Points on a hilly landscape, in no order, each with its height.
A ball rolls from a point to the lowest of its 2 nearest points, and stops where none of them is lower. Distance is the straight distance between rows; heights are no part of it.
gulof h=42.1: [-28  -5  11 -12  15   2 -41  11  25 -15   2  -1  27  -9  -6  -2 -11   3
 -14  -2 -21  32  18   9   3  -5 -39  14]
fita h=53.3: [-17  13  14  48 -23   0  18 -26  16  -6  30 -21  -7  -2 -32  16  20  -7
 -10  -3 -10 -13 -17  15   7 -31  -7  11]
sanam h=24.2: [-12 -12   8   9 -13  23  -2 -24  32  -5  -3   6   1   2  -6 -13  15 -17
 -15  19   2   4 -10 -29  12 -19 -25   2]
vez h=63.8: [  0 -16   3  -3 -14  -5  21  -5 -40  25 -12   1 -22   1  22   9  -9  -1
  11   6 -10 -15   5   0 -20 -23  29 -16]
lanel h=35.2: [ -2  11  -4  24  -3 -19   7  -8 -12   5  -3  -7 -19   5  -3 -12  13  -1
  -9   1  24   6 -19 -14  29  15  -2 -10]
vatol h=45.0: [ -3 -10   7 -24   8  12  -3  -4 -12 -12 -23  15  25   9  46  -5  10  12
 -27  -7  11  16  35 -23 -20  43  -5  14]
vav h=37.3: [ -6   6  -8  16  -8 -13   9 -15   7  21   3  -4  10   4 -17  14   4 -12
   0  -1 -12  12 -26   7   3 -23  14  12]
Toza h=48.7: [ 13 -12 -20   3 -10  12  19   3 -11 -11 -17  18 -19   4 -15 -17 -13 -20
   1  -6   1 -23  13 -38 -19  17   7  -7]
mesal h=21.5: [ 12  -5  -3 -23  -8   9  -2  10  -8 -11  -5  11  28   8   9 -14   1 -20
  -7  -8 -11 -17   7  -8   1  24  35  -5]
ditun h=54.3: [  9   6   9  -7  21  -2 -17  15  -7 -15 -33   2   0   3  42 -27  12  16
  -2  14  22  10  26   4  21  25   5 -26]
veg h=56.2: [-15   7  -2  -8  14 -13   6   0 -33  -1   0  18  10   6  20  -6 -22   3
   8  -7  -9 -15  18 -24 -17  13  32   1]
Pinid h=29.3: [ -8  -1   8   6  17  -7 -13  11   2  -7  -6  -6   4   7  -1 -27  23   6
  -8  10  26  13   8   0  29  16 -22  -4]
Doz h=27.3: [ 18  -8   9  -4 -15  17  23  -2   1 -13  19  -7  -4 -14 -16  -7 -11  -6
  10  -6  10  -8 -17 -21 -14 -17  -4 -10]
zek h=23.4: [  0  -1  19  -3  18  19 -30   9  29  -5  -9  -6 -11  11  -2   1  14   5
  -1  31  10  26 -21   0  17 -30 -21 -18]
gamu h=55.9: [ -7  -4  -8  -6  19  -9   3   7  -5   6  -6   9  15   2  10  -2 -28   8
  15  10 -11   8  24   0  -9  -7  12  30]
nulal h=41.8: [-15  -3  -2 -18 -19   0   3   1 -22  12  -6  20  22  16   2 -17  12  -3
   0  -1 -11 -21  11 -29 -20   1   7   9]
guzo h=31.6: [ -1  -7  -6 -10 -35  -8  28 -21 -27  -8   2   6  23  -8 -13 -19  -1  -8
   5 -17   1  13  12 -13  -2 -11  20  14]
Kugib h=40.5: [-27   1   2  35  -7  14 -11 -37  43 -20  15 -15   5 -10 -30  -5 -13 -26
 -11   3  -8  24  -3   9  29 -36 -26   4]
goke h=33.9: [  5   5 -13 -17  15  15  -5  27  22  -7 -30  20  10  -4  21   0   3  17
   8  27  -9 -23   7 -36  12  17  -7 -21]
Mep h=61.7: [ -4   2  14 -18  -5   0   5   0 -33  24 -19   9 -15  16  38  13 -10   9
  11  14 -13  -6  18 -16 -17 -16  23 -13]
pitim h=35.9: [  3  -9   5  34   0  -5 -18 -14  16  -5  10 -23 -15   3 -18  -6   9 -16
  -7   0  12  10 -22  20  35 -22  -3 -14]
tud h=53.0: [ 26   3 -31  -5  -6  -6  14  17 -16   9 -22  20 -22   2  15   4 -14  -2
  11  11 -15 -10   5   0 -12  20  26 -16]
nila h=34.6: [ 16   8 -16   9   2 -17  20 -12  11  24 -11   3   3  -3  -2  19   8 -16
  -5  12  -4   7 -35   0  24   2  14  -3]
linit h=32.7: [-30   6  -3   7  28  -5 -23  14  -4 -10 -12   2  14  13 -12 -16  -1   9
 -10 -14  15 -24   6  -8  -9  30  -6  13]
gudis h=26.3: [-18 -19 -14  21  -9   1  -9 -14  20 -21  -7  -4  24  11 -44 -27  17 -15
 -13 -19  25  -3  -1   7  34   2 -10  13]
pifav h=35.1: [ 16  11   9   9   9 -15  18  -5 -20  -9  25 -17 -10  -8  -1   6 -26  -4
   2 -25  13  14   3  30   5  18   9  14]
temob h=23.3: [-24  -9   4 -17  -8  15 -20   6  11 -14   2   8  30  -1 -13 -16  19   1
 -10  -3 -14 -15   6  -9 -10   5 -20  18]
gelu h=52.1: [  3   5 -18  18 -17   5  17 -20  18  16  23 -11 -31   4   4  36   6  -7
   6   3 -20 -10 -32  39   4 -23  -2   2]
Situ h=51.0: [ -7   8   3 -29  25   9 -36  10   5 -12 -34  12   8   4  43 -11  12  30
  -9  11   7  21  15 -29   7  21 -17 -13]
Mikik h=49.5: [-28  24  15  21   2 -10 -17  -3   7 -23  17 -13  10 -16 -34  -1   4 -18
 -15  -5   0  15 -14  21  34  -6 -19  -4]
Lasod h=10.8: [ 16  -4 -15   3 -11 -17  15  -5   6  25  22 -19 -30 -19  18  33   9  14
  -5 -12   4  -1 -14  50  17   9 -10  -4]
dise h=56.6: [ -1  12  -7   7 -15 -25  22 -23 -47  20   7  -1 -15   8  10   9  -5   8
   0 -24  -6   0  -1   2 -13  -7  24   1]
susif h=48.0: [-24  26  23   7  22 -16 -25   3  15  -5  15  -7   1 -13 -11  12 -12  -6
  -5   2 -13  23 -12  18  30  -8 -22 -17]
tusi h=29.5: [  3  12 -18   9 -28   0  29  -1 -15  21 -19  18 -30   1  -3   9  13   0
  11  22 -23  -5  -4 -11 -22   0   6  -7]
bok h=43.7: [-27   4  13 -24  11  -6 -16  -1 -23  11  16   5  34   4  18  -8 -15  12
  12  -5 -24   6  22  10 -23 -16  10  19]
pomu h=45.8: [  2  -9 -13 -14  -7  16   3   7 -11 -35 -14  18  -3   6  -8 -24  -2 -11
  -9 -21  14 -24  14 -45 -13  32   2 -11]
kaba h=17.1: [ 13   5  -4   4  -8 -15  24   3  -8  24   1  -7 -22  -6  17  25   0   8
   8   1   3   0  -5  34  10   2  -5   7]
Mopi h=31.4: [ 12  12   4   5 -12  15  22 -20   4 -12  24   2   0  -6 -18  -9 -17 -25
   2 -19   4 -22 -14 -18   9 -11  10  -2]
satu h=33.8: [  2 -18  19 -15  -5  31 -10   1   2   0   6   6  10  18  15  -4  -8 -17
  -4   6 -14 -32  -3 -37 -20 -17  12   0]
gipi h=10.7: [ -2  21   9 -26   6  -5 -12  12 -18   9 -44  17  -1  11  35   6  17  15
  -4  18  -1  28  22  -6 -14  23  15  -1]
sem h=26.0: [  4   1  -3 -14 -25 -10  26  -6 -39   8  -4   1   6 -15  -5 -20   2   3
   4 -19   1   7  23   0 -33 -11  19   1]
Zofa h=34.7: [-10 -12   9   8 -19   7   7   4  -1   1 -13  -5 -16   6 -12   2  23  11
   6  15  16   5   1  -3  -6  -2 -11  12]
lozir h=48.4: [ -1  -7   8 -27  21   4 -22   1   1  -7 -31  12  26  -8  35  -4  -2  26
 -18  -6  18  23  23 -22 -18  17  -7   6]
ledul h=39.8: [-17  -6   4 -21  10   8  -7   4 -13 -19 -18  17  23   4  26 -14  18   3
 -31  -8  20 -11  25 -27   1  53 -15   4]
tuva h=26.4: [-25   8   6  -1  -2  -4  -4   0 -10 -24   6   0   9   5 -10  -2   7  -4
 -10  -6 -10  12  -9   7  -2   2  13  16]
bes h=22.3: [-10 -37   4 -28 -11  23   9  -8 -30  -9 -10  16  31  11  20 -16  10   0
 -22 -13   1 -15  39 -22 -22  19   0  18]
susol h=34.3: [-19  -4  12  -8  21   3 -13   5  -8 -18 -18   6   8  15  16 -20  22   9
 -19   8  27  12  16 -16  10  36 -26   8]
ridi h=37.7: [ -6  -1  -2   7  16  -1   2  22  -2  -3  -7   5  -8  17 -11  -7  -5   4
   5   0  17 -23  20 -12 -10  36  -3  19]
Tonin h=21.8: [ 13   7  10  -6  14 -10 -31  25  22   2 -10 -11  -2   0  -2  -4  -6  26
  17   8  15  12   7   3  -8  -2 -27   5]
Vul h=17.8: [-23 -18  -8 -10 -15  20 -18  -9  22 -20   0   8  46   2 -19 -28  17 -15
 -26 -21  -3 -14   6 -10   5   7 -39  26]
posi h=29.1: [ -4 -20  10  -1   0  25   1 -15  22 -12  -2   3  -2  10  -3  -4  -6 -16
  -4   8  -4 -21 -15 -28 -10 -17  -1   4]
ruti h=39.9: [-14   4   1  23 -16 -26   0 -11   0   7   9 -12   1   6 -25  21   2  -5
  -9 -14  -3  23 -10  28   9 -23   2  26]
fige h=32.9: [-15  15  20 -16  12  -4 -24   9   8  -3  -3  13  28 -20  -6   3  12  11
 -13  10   5  26  -7 -12   7   7 -33  -1]
fas h=33.3: [  5  -7   5  28  15 -16 -11  -4   0  -7   3 -25  -4   5 -21  -4   2  -8
  -9 -12  23  26  -4  38  36   0  -7  -1]
mise h=21.6: [ 13   1  11  13  13 -13 -31  18  12   0  19 -18   0  -1 -19 -33   9   1
   8  -2  32   7   3  25  27  -8 -35 -20]
Taruf h=62.1: [ 20   1 -20  -8   7  -8  42   4 -34  21  -7   3 -26 -16  34  40 -16  16
   3  -4  -3  -1  10  25 -12  21  21 -20]
tel h=21.9: [  8  14   3   5  12 -26 -12  12   4  18 -21  -1  12  -5  -2   5  14   5
  -5   1  20  28  -8  11   6  18   4  -3]
zazo h=26.1: [ -1 -19  -9 -17  -7  13 -10  -5  10  -4  -2   9  38   7  -6 -18  -7 -25
   3 -12 -16 -24   0   1   1   0  23   8]
gikud h=60.6: [ 11   0 -25   4   2 -17  38  -8 -30  16  13   0 -27 -19  16  28 -12   7
   5 -15  -3 -21 -15  22  -5  21  20  -8]
Kezok h=34.4: [ 36  -4 -10   7   1  14  11  23  -1 -13 -10   2 -27 -14   7  -6 -10  -4
  14   9   3 -37   0 -16   2  16  10 -44]
sida h=54.6: [ 26   3 -24  -2  16 -11  10  14  -1   4  -9  -2  -9  -4  15  11 -21   8
  16  -1   1  -2   9  18 -10  20  25   5]
redi h=38.3: [ -8   8  -2  35 -15 -17  25 -23 -10 -11  10 -12 -17  -3 -17 -17  14  -6
  -5 -14  35 -10 -15 -17  33  -7  -6 -19]
pivut h=34.1: [ -8 -26  21 -15  -8  19  25  11 -39  -6 -24  21  10   8  25  -9   8  -4
 -12  -3  11 -21  47 -26 -19  21   4  -9]
ziv h=28.6: [-18   3  17 -20   6   3 -10  10  -6 -15   4   4  24  -4  -5 -10   9  -6
 -16  -7   5   2  10   3  -8  17  -3  23]
beve h=30.2: [ 13  -6  -4  14   7   2   6   5   8  10  -6  -7 -26   2 -11   4  -2   3
   8   8   6  -9 -14  -3  -2  -5 -13   0]
renap h=25.9: [  6   4   1  -1  -2  -7 -16  15   3   6 -10  -9 -10   4   2  -6  -8  17
  16   0   4  -6  -1  -2 -24  -5  -6   4]
Zamil h=67.8: [-25 -19 -12   2 -14 -15   7 -23 -30  15 -17  12  17   8  10  -2  -1   5
  -3  -2 -14  10   6  -6 -18 -20  34  11]
binit h=42.3: [-21  -3  22  28 -12   4 -14 -23  32 -10  24 -20  15 -11 -29  14  -6 -29
 -29  -7 -13  35 -16   4  17 -46 -13   2]
Belif h=52.7: [ -1  17  -1 -18  36   5 -31  18  10 -10 -30  10  18  -1  35 -22  22  28
  -6  20  28  23  22  -6  17  27 -11 -27]
Lop h=40.7: [-14   3   2 -28   0   2 -13   1  -5   9   9  11  26   7   2   7 -11  16
   7  11 -23  31  18   1 -31 -26  -6  27]
gopud h=17.7: [  4  23  10  -9  13  -7 -25  19   3   8 -35   8   8  11  15   4  20  15
 -10  17  13  33  -1  -8   9  24   4 -10]
metun h=17.2: [  3  20   9 -13  -6   1  12   5   5  -9   7   6  11 -24  -4  -2   7 -11
   6   8  -6   2 -17  -4  15   6  -1  -8]
piz h=28.5: [ 14  -1  -4   9  -2 -16   2   3 -17   0 -12 -18  -5  -6 -16  -9   1   1
  -3 -31  28   8   0  25  -5  14  24  -5]
guvo h=36.1: [ -6  18  19 -23   2  -4 -15  18  10   1  -7   7  16   3   3   3  12  14
  -7  18  -4  36  11   2  -6   1 -18  20]
kagoz h=33.7: [  8  14 -31   2  -7   2  22  -1  12  13  -9  10 -27   5  -4  28   1   1
  15  26 -23  14 -18   1 -13  -4  11   6]
Tisu h=18.3: [  1  -2  -4 -25 -13   1   4  14 -29  -5 -11   7  29  -5  -1 -18  -3   7
   2 -27  10 -10  26  -8 -39   8  18   5]
Sekis h=25.3: [  0  -5   3  20   9 -10 -23   1   5   3  -4 -16   5  19  -8 -34  26   0
   4  14  30   8  -3  18  39 -10 -22 -20]
diz h=42.4: [ 15   1  -5  -7   3   0  40   5 -23  -7  18  12  -5  -7  -5   9 -25  -2
  15 -14   2 -14  15  -7 -14  18  19   4]
febe h=45.5: [ -3  -1  -2  12   6  -1  -2  -3  16 -15  15  -7   0 -20 -29   5 -14  -5
  -4  -2   9  21 -16  -1  -3 -10 -15  10]
Zukem h=22.5: [ 11  -4  24 -10 -10  -3  22  -7 -11  21  21  -1   2  19   5  15  -8  -6
  11   8 -16  11  15  11   3 -13  14  35]
molos h=35.8: [ 11  -6  14  -9 -11  -1  24   2 -17  18  -6  13  19  16  -3 -11  -2  -4
  -1 -18   6 -15  20 -17  -9  14  -1  21]
dira h=51.2: [ 33   6 -21  -2  -1  -1   4  26 -10  -6 -18  19  -9   4   3 -10 -16 -11
   8   2 -10 -26  16 -26 -16  27  20  -7]
reb h=25.1: [ -3  -3   4  -7  13  13 -26  -3  30   5   0  11  24   9   6 -26  26 -14
 -12  19  10  -9 -15 -19  42   5 -19 -23]
puvu h=50.2: [ 15  -9 -29   7  -7   9  11  -9  32  27  21  -8 -37  -9  10  47  -2  11
   1   9 -12   4 -34  37   6 -14 -12  -3]
Sepu h=42.8: [ 27   2  -7  11  15  15   0  -4  53  14  28  -9 -14   5   2  21 -27 -14
  15   5 -19 -34 -10  19   8 -17 -13  -5]
Vuzaz h=21.4: [ -3   0   5 -16   4  14 -28   5   7 -20  -9   6  26   1  16 -29  23 -13
  -9   4   2 -21  -7 -19  29  19  -4 -26]
Zoler h=58.9: [  9   0 -28   5 -22 -20  33 -19 -38  27  29  -6 -18  -2  11  14 -15  -1
   6 -23 -13 -22 -13  16 -19  -4  23  -6]
rukot h=37.4: [ 37   4  -5   0  -7  15  16   8  10   1  15   6 -26 -18   9  12  -4  -5
  16   1 -12 -53  -4   0  10   8   7 -34]
Nanad h=46.7: [ -4  -1   9 -15  22  -9 -16  19 -16   5  22   5  34   9   9   1 -19  12
  16  -9 -17 -18  33  18 -28  -5  21  24]
Pupid h=16.5: [ 18  -9 -22  19 -26 -21  19 -16   4   6  24 -22 -23 -26  -8  25   7  12
 -11 -12  13  14 -27  41  22  -6  -8  -3]
Sesir h=48.1: [  9  -5 -11  -4   3  -4  -5   0  -9  23  27   0 -18  15  20  26 -19  23
  24   5 -27   2   2  38 -21 -23  11  20]
zom h=30.0: [-17  10  16  -8  20   0 -44  16  26   1  -7   3  32  -5 -13   1  23   1
 -25  18   2  20 -18  -2  22   0 -29 -24]
faven h=17.0: [ 16   5  14   8  14  -3 -27  17  14  -4   9 -25 -15  -1 -11  -8  -6   3
   9  -5  19  17  -8  19   3   1 -19  -4]
Gaki h=54.4: [-16  19  -2  34 -21   6  11 -35  19  16  34 -15 -13  -1 -13  33   4  -3
  -3  -2 -24 -10 -35  19  -8 -43   3   6]
Fek h=31.1: [ 26   3  -1  -8 -17  11  18   1  -7 -15   3   2 -24 -14   4  -4  -8  -9
   9  -7   2 -16  -6 -25  -8  -8  14 -31]
Fogir h=31.7: [ 26   0  -7   8  14 -14   2   1  -8  10   1 -23 -13  -9   3  10 -11   7
   2 -22  29  14   6  43   3  19  13   3]
pogob h=46.8: [ 11 -10  -2  20  -3  -3  -2 -13  17  11  35 -27 -27 -10  -3   7 -23  -3
  11 -23  -6 -23 -15  32  -2 -18 -22  -3]
mavuz h=18.0: [  5  16  13 -15   3  -3  -5  17 -19   2 -22  -2 -18   0  30   1  10  15
   6   7  20  21  19   7  -9  10  20 -14]
Suf h=46.9: [ 12  -1 -17  18  13   2  10  -7  31   2  21 -10  -6 -17 -29  24 -26 -12
  -5 -10  -5   4 -30   4 -15  -6  -7   9]
rap h=26.9: [  3   6   6  -8   6  14 -24  25  29  -2  -2   1  12  -2 -12   6  26   0
   1  19   1  12 -23   8  14 -12 -15 -19]
raket h=59.1: [-13  -1   2  -6  -3  -9   8  -3 -43  10 -26  19  -5   8  31 -13  -9   9
   2   3 -11  -8  33 -21 -28   0  32 -23]
vekik h=38.9: [ 16   5  -1   1  19  -1  19   0 -13  -1  30  -1  -6  -1  -6  18 -31 -10
  11 -22  -4  -9  -1   1 -10  14   4  22]
muba h=40.4: [ 36  -7 -14   6   2  21  12   3  37   9  19  -7 -26 -12  13  31  -8  -4
  13   9 -12 -50 -21  17   5   0  -4 -16]
legub h=38.0: [ -1  10   0 -20  19  -6 -13  11  18   8  -2  21  19  -1   0  32 -23  15
  10  18 -22  30   2  -3 -24 -13  -4  19]
koze h=40.6: [-22  -8   2  -1   8  14  -8  -5  -6 -11 -27   3  -5  -2  11 -11  22  13
   0  20  16   0 -11 -21  19   0 -10 -26]
davev h=30.1: [ -6  -4  -8  19  -8  -7  -1  -8  -2 -12  -2 -11   3   6 -29 -20  11 -18
 -10 -25  19  10   1  24  33   7   4   9]
Domo h=46.5: [ -7  21  20   6  14  -5 -23   8   8  -1  25 -12 -15  -1  -6  28 -15  -7
  -1  -1 -19  24 -17  26   7 -14 -12   4]
Nevog h=51.1: [  1   3   8  22 -18 -18   5 -25 -12  15  14 -29 -24  -4  -3   8   0   7
   7 -20   6  -9 -21   7   5 -22  -7  -1]
Reti h=56.9: [ -1  -3 -17  -5  19  -7   8  -4  14   4 -23   6  21 -10  -1   9 -17   4
  18  10  -1  -4  11 -11  10   2  -2  12]
Miba h=12.7: [ -5  18   3 -11  -9  11   0  -4   9 -14   1   2 -10 -18  -8 -15  17   2
  12  22  -9  15 -16 -14  11 -15 -11  -8]
Popo h=38.8: [ -6 -27  16 -14   1  29 -19   9  -2 -15  -4  -1  14  17  10 -15   2  -1
 -13 -10   1 -31   9 -34 -27  10   0   3]
mevu h=43.5: [-23   1  13   3   3  13   5  -2   4   4 -25   5 -27  -1  13   3  19  10
  11  27   0 -15 -11 -28   5 -11   0 -20]
vab h=46.4: [-24   7  13  -9 -16  -7  -6  -8 -21  18   5   8  28  10   3 -12   9   5
  -9 -15  -7   2   2 -24 -30   1  -7  20]
puvas h=22.0: [ 18 -10  -1   5 -22  16  35 -14   1  -4  33  -5  -9 -22 -19  15  -8  -7
  10  -8  -1  -9 -10   8 -21 -17   2  12]
tula h=49.0: [-12  -9   6  12 -14 -10  -5  -7   9  12  12 -19 -18  -9  -9  -1  -5   3
  22 -15   4 -22  -9  12  -4 -33 -13  -3]
morim h=53.9: [ -3   8  10  12 -15 -24   1 -11 -31  15  -8 -15 -32   8  14  -8   5   9
   5 -18  11   2  -3   1  -1 -12  13  -9]
Kanas h=55.8: [ 15   9 -22  -4  28 -10   3  21  18   0 -14  -2   5 -18  -1   0 -21  11
  13   9   1   5  15   8  14  19  -3   9]
vobu h=14.8: [  7  -7  10  -7 -25  12  28 -14 -10   5  24   1   2   0  -9   9   1 -13
   6   6 -10   8   1   2  -7 -25  13  19]
Nuvu h=50.4: [ 20 -13  -8 -10  14   2   7  16 -41   7   0  18   2  10   8 -14 -25  13
   4  -3  -1  -8  36 -15 -54  10  36  -3]
Merar h=32.2: [ 28  -5 -15  -5   6  -6   9   2  11  12 -23   8   1   4  10   3  -4 -20
   8  13  -9  -5 -14 -17  21   9  22 -17]
tupo h=44.9: [ -5  -9 -11 -22   3  22   5  11 -19 -26 -19  24  15   9  16 -17   4   0
 -28 -11   4 -11  17 -51 -14  44  -2 -10]
lagun h=29.8: [ 22  -3 -38  22   2  -2  18  -3  12   5   4 -13 -34  -5 -23  -1  -2   0
  12 -10  16 -23 -16   8   3  16 -11  -4]
Fes h=53.8: [ -1  -1 -13 -13  22 -10   1   8 -22   6  -9  13   8   3  25   4 -30  26
  12   2  -1   5  26 -11 -33   6  30   9]
dul h=24.0: [ 12   3  -7   7 -27 -14  29  -5 -15  27   2   4 -24   8   5   8   4   2
  18  11 -17  -7  -3   8 -11  -2  -1  12]
kas h=30.8: [  8  10   5 -12  11   8   4  24   7 -11 -14  12  -8  -3  19   5   4   7
  21  23 -18 -19   4  -8   8  11   8 -20]
kepu h=36.0: [ -1  16 -14  -5  11   1  14  -2  13  14   5  11  -4  -7  -9  39 -13   7
  13  22 -16  22 -16  -2 -17 -15   3  14]
Mup h=34.8: [  4   0  19  12 -17   0  15 -25  -2 -20  13 -11  -7  -3 -12 -10  -1 -21
   0 -20  19  -5 -11 -10  26 -13   7 -10]
soron h=28.4: [-15  -9  -4  -1  29  -1 -44  17  12 -18 -11  -3  21   7 -14 -13   2   3
 -14  -8  13  11  -1  -8   2  25 -12   2]
podab h=38.6: [-21  -3  -4  25  -9  -4  10 -15   3   2 -11 -10 -17   3 -15   4  11  19
  10  19   5  14   1   1   5 -23 -20  17]
pel h=46.3: [ 34  -3  -5  -8   0   6  24  10 -39   9  11   4 -15   1  14   3 -24   3
  13  -3  -8 -23  23 -12 -36   8  23 -11]
zevu h=29.7: [ 19 -13 -22  -4  -6   1   7  -8  10  11  -7   2  12   6  -1  -3 -13 -26
   7  -3 -19 -24 -13  -1   5  -3  40  -3]
vug h=49.4: [  8  -4  -1 -15  19  -5 -14  15  -8  16  23   0   4  21  11  17 -25  19
  16   5 -27 -11  16  20 -38 -19  22   8]
Movob h=39.5: [-26   2  16 -30   3  14 -30  -3   3 -20  -4   5  22   1  12  -2   4  14
 -23  12 -14  48  18   5   5  -2 -29  20]
Zafi h=21.7: [ 12  -7 -34  38 -35 -12  23 -18  -4   3   3 -17 -34 -14 -16  15  18  13
  -3  -7   9  16 -14  15  11 -10  10   0]
Lugi h=30.7: [ 18   7  -1  10  10  -6 -10  22  13   2  -6   0  -9  17  -3 -18  24 -14
  -3  10  12 -12 -20   2  29  21   8 -27]
nel h=5.8: [  6 -21  -7 -27  -5  12   7  11 -32   2  -6  28  40   2   8 -18  -1  -2
 -17 -18   0 -15  42 -21 -38  25  25   3]
dov h=44.8: [ 18  -4 -13  21   7   8  -9 -11  51  14  25 -20 -25 -12  -1  12 -15   1
  12  -3  -1 -27 -24  20  -2 -21 -30 -14]
Mak h=25.2: [-15   0   2   7  19 -18 -33  14  10  -4 -19 -10  18   0 -14  -2   6  10
 -11  -7  14  29  -7  11  -2   9   6   8]
duzun h=40.9: [  2 -19  24 -14 -13  11  -5  17 -23  -9 -20   6  -1  13  12 -15   6  -1
  -9  -6  11 -28  23 -36 -22  14   1 -10]
Vela h=45.3: [-13  -4  -5   9  -6  -7  12  -7 -17  12  28 -10 -13   2  -7  20  -3   6
  13  -3 -22   2   0  46 -16 -27   9  26]
gutug h=37.0: [-16 -14 -10 -17  15  17  -6   4   4 -19 -26  15   5  -1  22 -12  10  12
   3  19  -1 -13  13 -26  10  16 -15  -7]
fis h=16.4: [  0 -13   4 -27  -5  19 -17  22   7 -16 -10  18  32   0   5 -16  17 -14
 -10 -10 -15 -34  -3 -22   4  21  16 -17]
netu h=38.2: [-12  -1   5  35   1  -8  -6 -31  16 -20  11 -17  -8  -1 -20  -7  -4 -13
 -15   5  11  31 -16  -2  41 -27 -14   3]
mit h=44.5: [ -6   6  29   6  -4  10 -16 -12  18   0  28 -21  -7  -1 -17  29  -5 -23
 -13   2 -22  30 -15  24   8 -36 -12   2]
mozop h=27.1: [  5  19   4 -19  -1  -1   8  20 -14 -15 -13  10   3  -9  15 -13   5   4
  11   8 -12 -14  25  -6   1  22  10 -10]
rop h=22.6: [-13 -23  -7   5 -13  15 -14 -20  42 -13   3  -4  33  10 -26 -33   4 -24
 -16  -8   6  -4  -2 -10  27  -6 -23  17]
vaker h=48.5: [ 20   2 -27  18   5   8  10 -20  46  14  31 -11 -20 -19  -9  44 -19  -6
 -11   2 -21   3 -33  28  -5 -11 -14   2]
mamon h=26.2: [ 17  -7 -33  23 -23 -13  24 -14  -8   8 -10 -10 -38 -11 -17 -13  -2   8
   2 -12  21   6 -12   7   6   5   0 -10]
movus h=22.2: [-27  12   0 -17   2   0 -15   9  -3 -12 -12   8   9   2   3   2   8   7
   8  12 -18   6  -7  10  -1  -9   7   5]
zufud h=17.6: [-21   7   3 -19  -3  10 -17  -8  17 -18  -8   1  -2  -3   3  -2   3  14
   7  22 -12  24   1  -3   5 -29 -16  -3]
kez h=28.2: [ 18  11   7  14  15   9 -18  10  30  -8  10  -1   9  12  -8 -30  21 -16
   1  25  11  -8 -22   2  41   2  -6 -33]
zalol h=29.4: [ -1  -4  27   0  -3 -13  16  -8  -9  13   9  -4  12  15  -5   3  -9  -3
   1  -9   6   3  10   0  -7   2  -2  37]
sufu h=23.6: [  4   7   8  -3   9 -15  -4  16 -20   1 -20  -4  -6  -3  12 -10   0  10
   3 -17  30  18  20  13 -24  21  22   4]
vel h=65.9: [-13 -17   8  -1  -4 -10  10 -22 -22  14   2  -1   5  11  10   9 -13   1
  11   4 -10 -13  -2  -3 -14 -19  27  10]
motos h=51.3: [-13  19  21  29 -11  -1   9  -5  12  -9  31 -15  -3 -10 -36  18   7 -15
 -15 -10  -4   5 -15  24  21 -18 -17  -1]
bafu h=42.5: [-23   7   9  26  -6 -12  -4  -7  -3  11  34 -16  -8   7 -23  27  -8  -5
  -1 -11 -25  15   2  36  -4 -22 -13  28]
pim h=18.7: [-13 -14  28   6   0  31 -18 -18  36  -6   1  -5   0   7  -1  -4  23  -6
 -10  32  13  19 -17  -8  28 -29 -31 -15]
tam h=31.0: [-25  13   7  18  -9  -5  -1  -7  -2 -18   2  -1  -8   7 -14  -8  27 -14
 -14   3   2   3 -18  -6  26   4   3   2]
dip h=43.8: [ -8  -4   6   6  17   3 -22  11  28  -8   0   2  13 -12 -22   5 -23  -2
   3  10  -8  21   5  10  -2  -8 -26  14]
gosi h=22.1: [  4  24   8 -12 -10  -1  27   9  -8  -3  -3  17  -4 -12  -3 -13  21  -2
  12   6  -8  -1  10  -5  12  21  -8  -3]

Call two points neighbours if one is among the 2 nearest of the other. Go from one point of each pair to the other, from neighbour to neighbour, staying as low as possible. Name the highest point that can't be avoided.
fis, Doz => redi
fis, pim => duzun
Lasod, faven => beve
Vul, Miba => ziv
nel, Doz => guzo
Vul, fis => lanel

Where does a ball stop that starts at each point below?
tula => Doz
Vela => fis
puvu => pim
Nuvu => gipi
fita => Vul
vug => Lasod
